Each row is a point on a tangle of strands that fork and nearly touch. The rows are in no order.
Two points are linked if the straight distance between their rows is under 62.9. Some points are linked to none.
rul: [ -1  10  20  23 -41  -5   5 -24   4 -22  -6 -11   9  28   8  14  13 -11
   4 -12]
vibed: [ 10   2  30  18 -30  31  12 -27  11 -19   7 -22  22  14  10  -5   8   2
  16 -23]
Feto: [ -6 -17   7   4 -26 -23  -9 -31   7   3   3 -10  -2   3  14  22  -6 -21
  -7  35]
rava: [ -3   9   8 -39 -17   0  16 -11 -19 -12   8 -32  22  20  10  -1  18  -7
  10  10]
Loni: [ 12 -18  25 -14 -12  28   9  30  -5 -11  17 -15  25 -10   8 -20  11   6
  28  -5]
ral: [-17  15 -21 -12  20 -30 -16 -22  -3 -10  -1   8   7  28 -14   1   5  29
 -28  -7]
Kere: [ 30 -11   9 -31 -22  14 -15  14   4  -4  22 -23  11 -10 -11 -36   4   7
  17  -4]
niri: [ -4  -6  25   7   2  -6 -46   5   0 -16   2  30 -16   8  -1 -12 -13   3
  28  32]
Tikeg: [ -2  16  -7  -2 -35  32   6  15  -7  29  30 -21   2   7  10   4   3  12
  10 -25]
mesu: [-10 -13   3  10 -13 -22  -9   3  10  -9 -12  12   1   1  -7   9   6   1
 -23  -9]
papob: [-20   6   7  14  -4   6   1 -13 -28   8  28 -26  29   1  25  -7  23  -6
  -9  -8]
sutod: [ -5  15 -23 -37  -1  19  12  15   1   6  -5  -2 -11  20 -21  25  -2   7
  -3  22]
Voga: [ -3  18 -18  18 -28  17   2   8   4  -1  -8   1  -9 -26 -14  -4  14   2
   6 -12]
bek: [  4  -7   9  25 -39  -4  -7 -34   6 -22  16 -14  16   5  17   7   7 -19
 -14  12]
feka: [-26   8 -41  -2  15  -5   9  -9   4   7   3  27  -2 -16  15 -19  -1  12
 -14 -27]
tomuf: [ -8 -12   9   1  12  13  21  26   6   6 -11  24 -20  -8  10   2 -13 -19
  33 -14]
revo: [ 35  15 -12  13  -8   4  16 -33   5 -14 -11 -27   4  -1 -26   9  10  -8
 -24   4]
lat: [-12   7   6  28  16 -25 -12 -14 -15  19   1  12 -25 -12 -12 -10   0 -19
  21 -21]
Gorum: [  8 -14  13  15   4 -18 -31 -14  16   9 -20  14 -30  -8 -21  20 -14 -11
   4  39]
bibi: [  3 -15  19   0 -16   1 -13  21   1  10   3  -5 -18   6 -10  24  -3  -3
  20  21]
dutuf: [ 23 -26  31   8  11  -6  13 -16   4  -9 -11 -13   0   4  -9  16  -4 -15
   4  14]
vimaz: [-11  -2   8   7  -7  10  19  -3  18 -16 -28  21 -13   5  -9  26  -5 -25
   8   6]
kig: [ 16  11 -14 -10 -29   2   6 -22  15   2  -2 -20  -6 -24   1 -24   8 -29
  -1  -7]
fim: [-13   2  -1 -28 -32 -26  -5 -39   8   3  -1 -14  -4  23  18   7  -1 -14
   0  16]
fuba: [-25   6  17 -37  19   6   2  40  -2 -17 -31  29  14  17  15  10  -7  16
 -11  27]
Koson: [-12  12 -23 -20  12 -12 -24 -21  23 -16 -15  39 -18   9 -12 -16 -20   8
 -11   9]
Pib: [-14  12  11  13  29  -8   2  11 -16   1 -21   6   1  24 -22  45   3   9
 -20  23]
risef: [ -4 -11 -34 -10  23  -4 -11  13  -8  24  26  16 -12 -25  15  -2 -18   0
  -8  34]
tam: [ 27  13 -11  19  23  27   0 -22   1 -28   2   9   5  25 -23  12  -7  24
  -3  17]
dimo: [ 13  16 -15  18 -30 -11 -21  31   7   7  -8   2 -20 -20 -34 -14   9   6
   0 -22]
tudu: [-11   7   1   7   6   3 -12 -20 -22 -11  34  -4  26  21  21 -12   8  16
   2   3]
baki: [ 17   2 -24  19  32   6   2 -29  11  -5   1  18 -11  -9  -1 -13 -18   4
  -8  -8]
zeto: [-15   9 -24 -30 -29  -1   5  32   1 -15 -14   2   6 -16  -9   5  18 -14
 -27  23]
zezo: [  5 -11   4  -7   0 -21   1 -23  19 -15 -13   5   4 -10  -5 -33   6  -2
  -2 -40]
dusud: [ 15   3  14   9  -1  24   9 -29  -3  18  10 -47   4 -13   3  -4  -1 -45
  -4   5]
Kete: [ -3   7   3  15 -33   2  -2  19 -16  26  26 -20   0   9  13  18  10  -6
  -4  -7]
malor: [ -2  12  -9  26  41  -4  20   0 -16   4 -18   7  -3   5 -18  23   5   7
 -11  -9]
zab: [ -5  37 -28 -19 -37  -7  13  23   6 -12 -27 -12   5 -13  -8 -11  27 -14
 -15  -1]
Baror: [ -8  16  13  12  19   7 -19  -4  -2  -6 -14  20  -6  40  -9  39 -13  21
 -12  37]
Kegaz: [-15   0 -21   1   8   2  14  19   4 -27 -21  20  15 -27 -11  -9  19   8
 -21  -9]
sud: [  7 -24 -10 -32 -20 -34 -23  10  20  23   3  -7 -21 -19  -2 -11  -7  -7
  -8   3]
Basal: [ 12  -1  27  11   9  35  11   1   5  17  15 -10   2  11   2  -1 -13   6
  28 -37]
pek: [-12  -3 -29 -19  21 -28 -17  -3 -13  11   6   7  -9 -29  -3 -13   3 -13
  -9  33]
silu: [-18  -1  17  37  -5   8   6  20 -22  13  18   5   8   5  16  20  11   5
  15 -15]
filel: [-19 -16   7  -4  13 -31 -18   1  -2   4  -9  14   3   4  14  11   0   5
 -13  24]
zete: [ -1  13 -19  11  36  22  19   6 -19 -12 -20  26  -9  -6   7   5 -13 -12
   7  30]
Kemon: [-10  25 -12 -20 -39 -32 -11 -15   7   3 -10  -9 -17  21   1  -2   3 -16
  -4  -8]
ton: [  5   1  26  32   6   7  17  11  -4   9 -14 -15   5 -36  -9 -16  12   7
  20 -37]
tet: [ 23   0  -2  -3   7   7  -1   5 -17 -12   4 -20  15  -7 -25  -9  19  16
  -2   5]
Mog: [-13  -7 -33 -10  24  -6  31 -24  19   4  -5  21   5  -5  32  -9 -14  -3
 -23 -28]
Galap: [ 14 -19  20   1 -16   0 -27   4  13   0 -15  -7 -11   0 -18  28  -3  -4
   2  56]
Kosot: [ 17  15  15  36 -17  -7  -2  -5  -1   4  -9 -27   4 -36  -8 -27  18  -1
   3 -27]
mukul: [ 30   6   2   6  16   2  -9  -6  -8 -26  -7 -16  11  14 -44  11   9  21
 -18  22]
der: [ -1  -2  23 -22 -13 -13  18  10 -17 -10  -9 -34  19  21   2  23  19  -6
  -7  23]
kovun: [ -9 -23  16  -3   6 -13  11  -6  17 -14  -7  20   8   6  25 -17  -7  -1
   9 -35]
Zado: [ 12   1  -2   0   6   3 -13  39 -16   4  10  -3   7  -3 -26  -4   8  27
   8 -13]
zod: [ -7  -4 -34   9  26   1   3  17  -8  22  21  14   1 -19  13  -6  -5  10
 -18  -7]
Zuzed: [-24  21  -1 -33   5  -3  -6  15   7   3 -18  21 -15  17 -22  12  -3   1
  -2   6]
zul: [ 21  -9   8   9  16  43  -6  -3 -12  -6  43 -16  21   6  13   0  -7  11
   2  27]
tozo: [  9 -27  31  10  11 -14 -12 -25   5   4  21 -21  20  17  18  -1  -6   4
 -17 -14]
Purug: [  7 -23   5  32 -29  19  11  17  17   4  10  -3   8 -26  11  11   5   1
 -20 -23]
vano: [-10   6 -25  13 -30  29   3  32   2  16  19   3   1 -19   2   1   6  25
   3 -20]
dur: [  1  -1   3  25  -2 -22 -27 -23   1  19  10   9 -31   4 -14  14 -12 -10
   6   3]
Pid: [ 19  11  -7 -15  -1  14  26   3  -5  10 -10 -22 -10   2 -25  21   4 -12
   9   5]
gabek: [  1   3  -4 -15 -28 -44 -14  -2   9  35  -8 -16 -31  -2   6   6  -6 -26
  -1   3]
pef: [  1 -12  33   1  20  17   1   8  -7   8  21   0   9  11  31 -24 -15  -4
  31 -24]
Dib: [ -6  14  -8 -26 -20  -2 -14 -44   2 -11  19  -5  -4  10   4 -32   3 -10
  28  -8]
rusi: [ -7  18 -22 -40 -20   2  15  -4  14 -20 -26   0  -2  -4 -17 -20  14  -6
   4  -9]
zofi: [-11 -21  -6   1  21  -5   5 -10  -5   1  13  18   7 -22  51 -23 -22 -23
  -4  18]
Viz: [  6   3  25   1   5   9  18  19  -1   4 -13  -4   8  -3 -12 -11   3  15
  39 -45]
miben: [ 25 -14  13 -18  21   1  24  -8  13   6 -13 -10 -11  -6 -16   0  -8 -17
  16 -10]
Gamud: [  2 -18  12  12  31  17  -1   0  -4   9  24   2  12  -3  40 -17 -21  -7
  -4  -8]
Pizu: [ -7   8 -19  16   1  22  24  -7   2  12  -3  -6   1 -46   2 -12  11   1
  -6 -18]
dobi: [ 36  25  -8  13 -29  -6  -7  -4  12  -2  -1 -33   5 -18  -8 -26  16  -3
 -12 -12]
nud: [-34  26 -15 -23   6 -14  11  23 -14   3 -22   9   0  -1 -22   6  19  -1
 -12 -13]
Kez: [ -6   1  -6  18  16  35  24  20 -12   3   1  27 -15 -12  24   5 -16 -18
  30  12]
goga: [  6 -23  22   4  16 -12  -3  32  -7   1   7   1  12  16   1  12  -2  24
  -3 -10]
Gupe: [ -4   3 -17 -15   6 -48 -17   9  -8  14 -13  -9 -12 -24 -28  -4  11  -9
 -29  12]
dofip: [-13  11 -17 -34   0 -25 -32 -30   9 -16  -5   8   1  21 -12 -12  -1  17
 -17  25]
panas: [ -2 -23  23 -21 -19  -1   3  34   5 -31 -12   1  24   0   1 -11  18   4
  11  -8]
Ked: [ -6  -4  14 -26   2  -2  -8  -5  -8 -17  17  -5  15  21  12 -13   5  11
  20  10]
Pum: [ 15  19 -30   1  26  39   3 -27  -1   2  23   6  -1 -10   5 -23 -14  10
   6   5]
narag: [ -7  15 -17 -15 -23  12  13 -19  26 -21 -31  16 -16   0 -20   9  -2 -22
  -3   2]
furi: [-14 -22  31  -3  -7 -12  11  42  -8  -5 -14   1  16  12   5  20  12   3
   1 -14]
riko: [  4   1 -11  -7  -4 -27 -28 -36  19 -12  -1  15 -18   0 -20 -27  -5   3
  -2 -17]
sisu: [-13  18 -20  -3   6 -30  -4 -27 -12   6  -5 -10  -2  16 -15  20   8   3
 -31   9]
vusuv: [ 10 -30  -9  -9   5 -21 -31  -1  24  20  17  13 -18  -7   8  -9 -24  16
 -11   0]
redu: [ -1  23 -21 -20  -4 -32  -7  24 -14  15  -6 -14  -4  -4 -28  -9  15   6
 -15 -16]
Kof: [ 13 -19   2  10  25 -22 -35 -10   5   8   9  27 -20  10  24 -22 -38  18
  -6   3]
gevaz: [ 25  -6 -16 -27 -39  13  -5  37   6  -4  15 -20  10 -10  -8 -12  12  15
  -8   4]
Leda: [ -3  -1  26  14 -20  49   5   6  -3 -10  22 -15  25  -4  17 -18  11  14
  29 -13]
fer: [ 15  -2   2  21  39 -18 -24 -17 -10 -13   3  24  -9   5   1 -27 -18  15
   0  -3]
Kud: [-21  -9  15  36 -14  25  20  11  -1  13  15  -3  15 -19  34   4   8  -6
   1 -28]
soze: [ -3  16   7  13   3  15 -17 -13  -7 -26   4  16  -1  37  -8  13  -4  15
  13  20]
kivob: [  6  -5  34  17 -21  10  -7  14  -4  -2   6   1 -13  11  -8   8   0  -9
  40  -8]
bifek: [ -8  -3  -2 -50   2  -7   9  23  -1  34  -4 -12 -15  16  -3   9  -8   8
  18  -8]
Pivin: [  4  12  13  15  38   7  22  10 -12   4 -15  13  -6  26  -7  18 -12  10
  19 -20]
zik: [ 16 -19   5 -12  13  26  17 -20   0  -7  24 -25  27   5  17  10  -7  -5
 -18  31]
kopa: [ -9 -20  20   7  21  -4  19  16   7   0 -19  30 -10  17  34   6 -26  -7
  15 -19]
Donu: [  1  13 -31   4  40  20  17 -19 -23  11  14  10  -7 -10  21  -7 -18 -15
   1  23]
des: [-11   9  -7  22  15   0  19 -20 -15   5   3 -10  20 -23  10  -7  20  -4
 -15 -13]
Nup: [-16  14  -9  24  30  -9  -2  22 -20  25   1  25 -15  -8  -7  -4  -5   7
  19 -31]
tuzil: [  1 -14  -3  -8 -15  14  28   3  18   2   5 -12  15  17  14  22   1  12
 -22 -25]
sagi: [ 23 -21  10  23  -1  37  21  22   7   0   7 -17  23 -22   0   5   7  18
 -11 -15]
Zaman: [ 19 -27  11   4  16   7   9 -15   8  -7   3  -5   5   6  13  25 -18  -4
  -5  42]
kegom: [  1  11   1   7 -14 -14 -19  11  15 -15 -22  16 -10   2 -38  -5   8   5
 -11 -23]
tavi: [ 25  35 -17  15  -9 -16   1 -21 -12  14   0 -33  -7  15 -19  19  11  -7
 -24   4]
sopav: [-24 -15  10 -15   3  -2  -6  32   8 -10 -17  28   0  -1  10  13  -6  -1
  -8  34]
bep: [-17 -19 -27 -12  24 -22  20 -25  10   1  -6  22  -1 -24  34  -8 -20 -25
 -22  14]
seten: [ -6 -15   0   2  25 -18 -13  -9   4  17 -14  19 -21  -6  14  11 -23 -11
   4  42]
Veruf: [ -3 -23  34  -7 -12 -19 -33  -3   5   8   2   0 -11  14   7   4  -6   1
  30  24]
Bilop: [ -4  30  -1  28  29  22  12   2 -22  17   2   4  -3   2 -13   0  -2  22
  29 -26]
Zese: [ -9  -5 -17 -28 -36  25   9  33   3 -22   5  -2  14   2   0   9  15   7
  -7  20]

A fork is a point with three links, a tip a point with one. Leave the first point through the second and follow the links. Name the first fork or tip that comes.
Donu / zete -> revo
pef / Gamud -> zul
Zaman / dutuf -> kig
Pivin / malor -> Loni
goga / Zado -> Gorum

A fork is a point with three links. Follow the links from the first point to the second and name the forks in between, in order.
mesu / vimaz -> filel, Gorum, Loni
Purug / mukul -> Voga, filel, Gorum
tudu / gevaz -> Voga, filel, Gorum, Loni
fer / Pivin -> Loni
Feto / kivob -> Loni, Gorum, bibi

Follow the links from the first point to the second, and from the first to the third. Name the last point that the two ways share.
rava / Kud / mukul -> Voga
Zese / gabek / niri -> Loni
Pizu / Zese / bek -> Loni
Ked / silu / dur -> Voga
rul / bibi / Pizu -> Gorum
silu / Veruf / Bilop -> Gorum
fuba / panas / tudu -> filel
Kete / fuba / niri -> filel
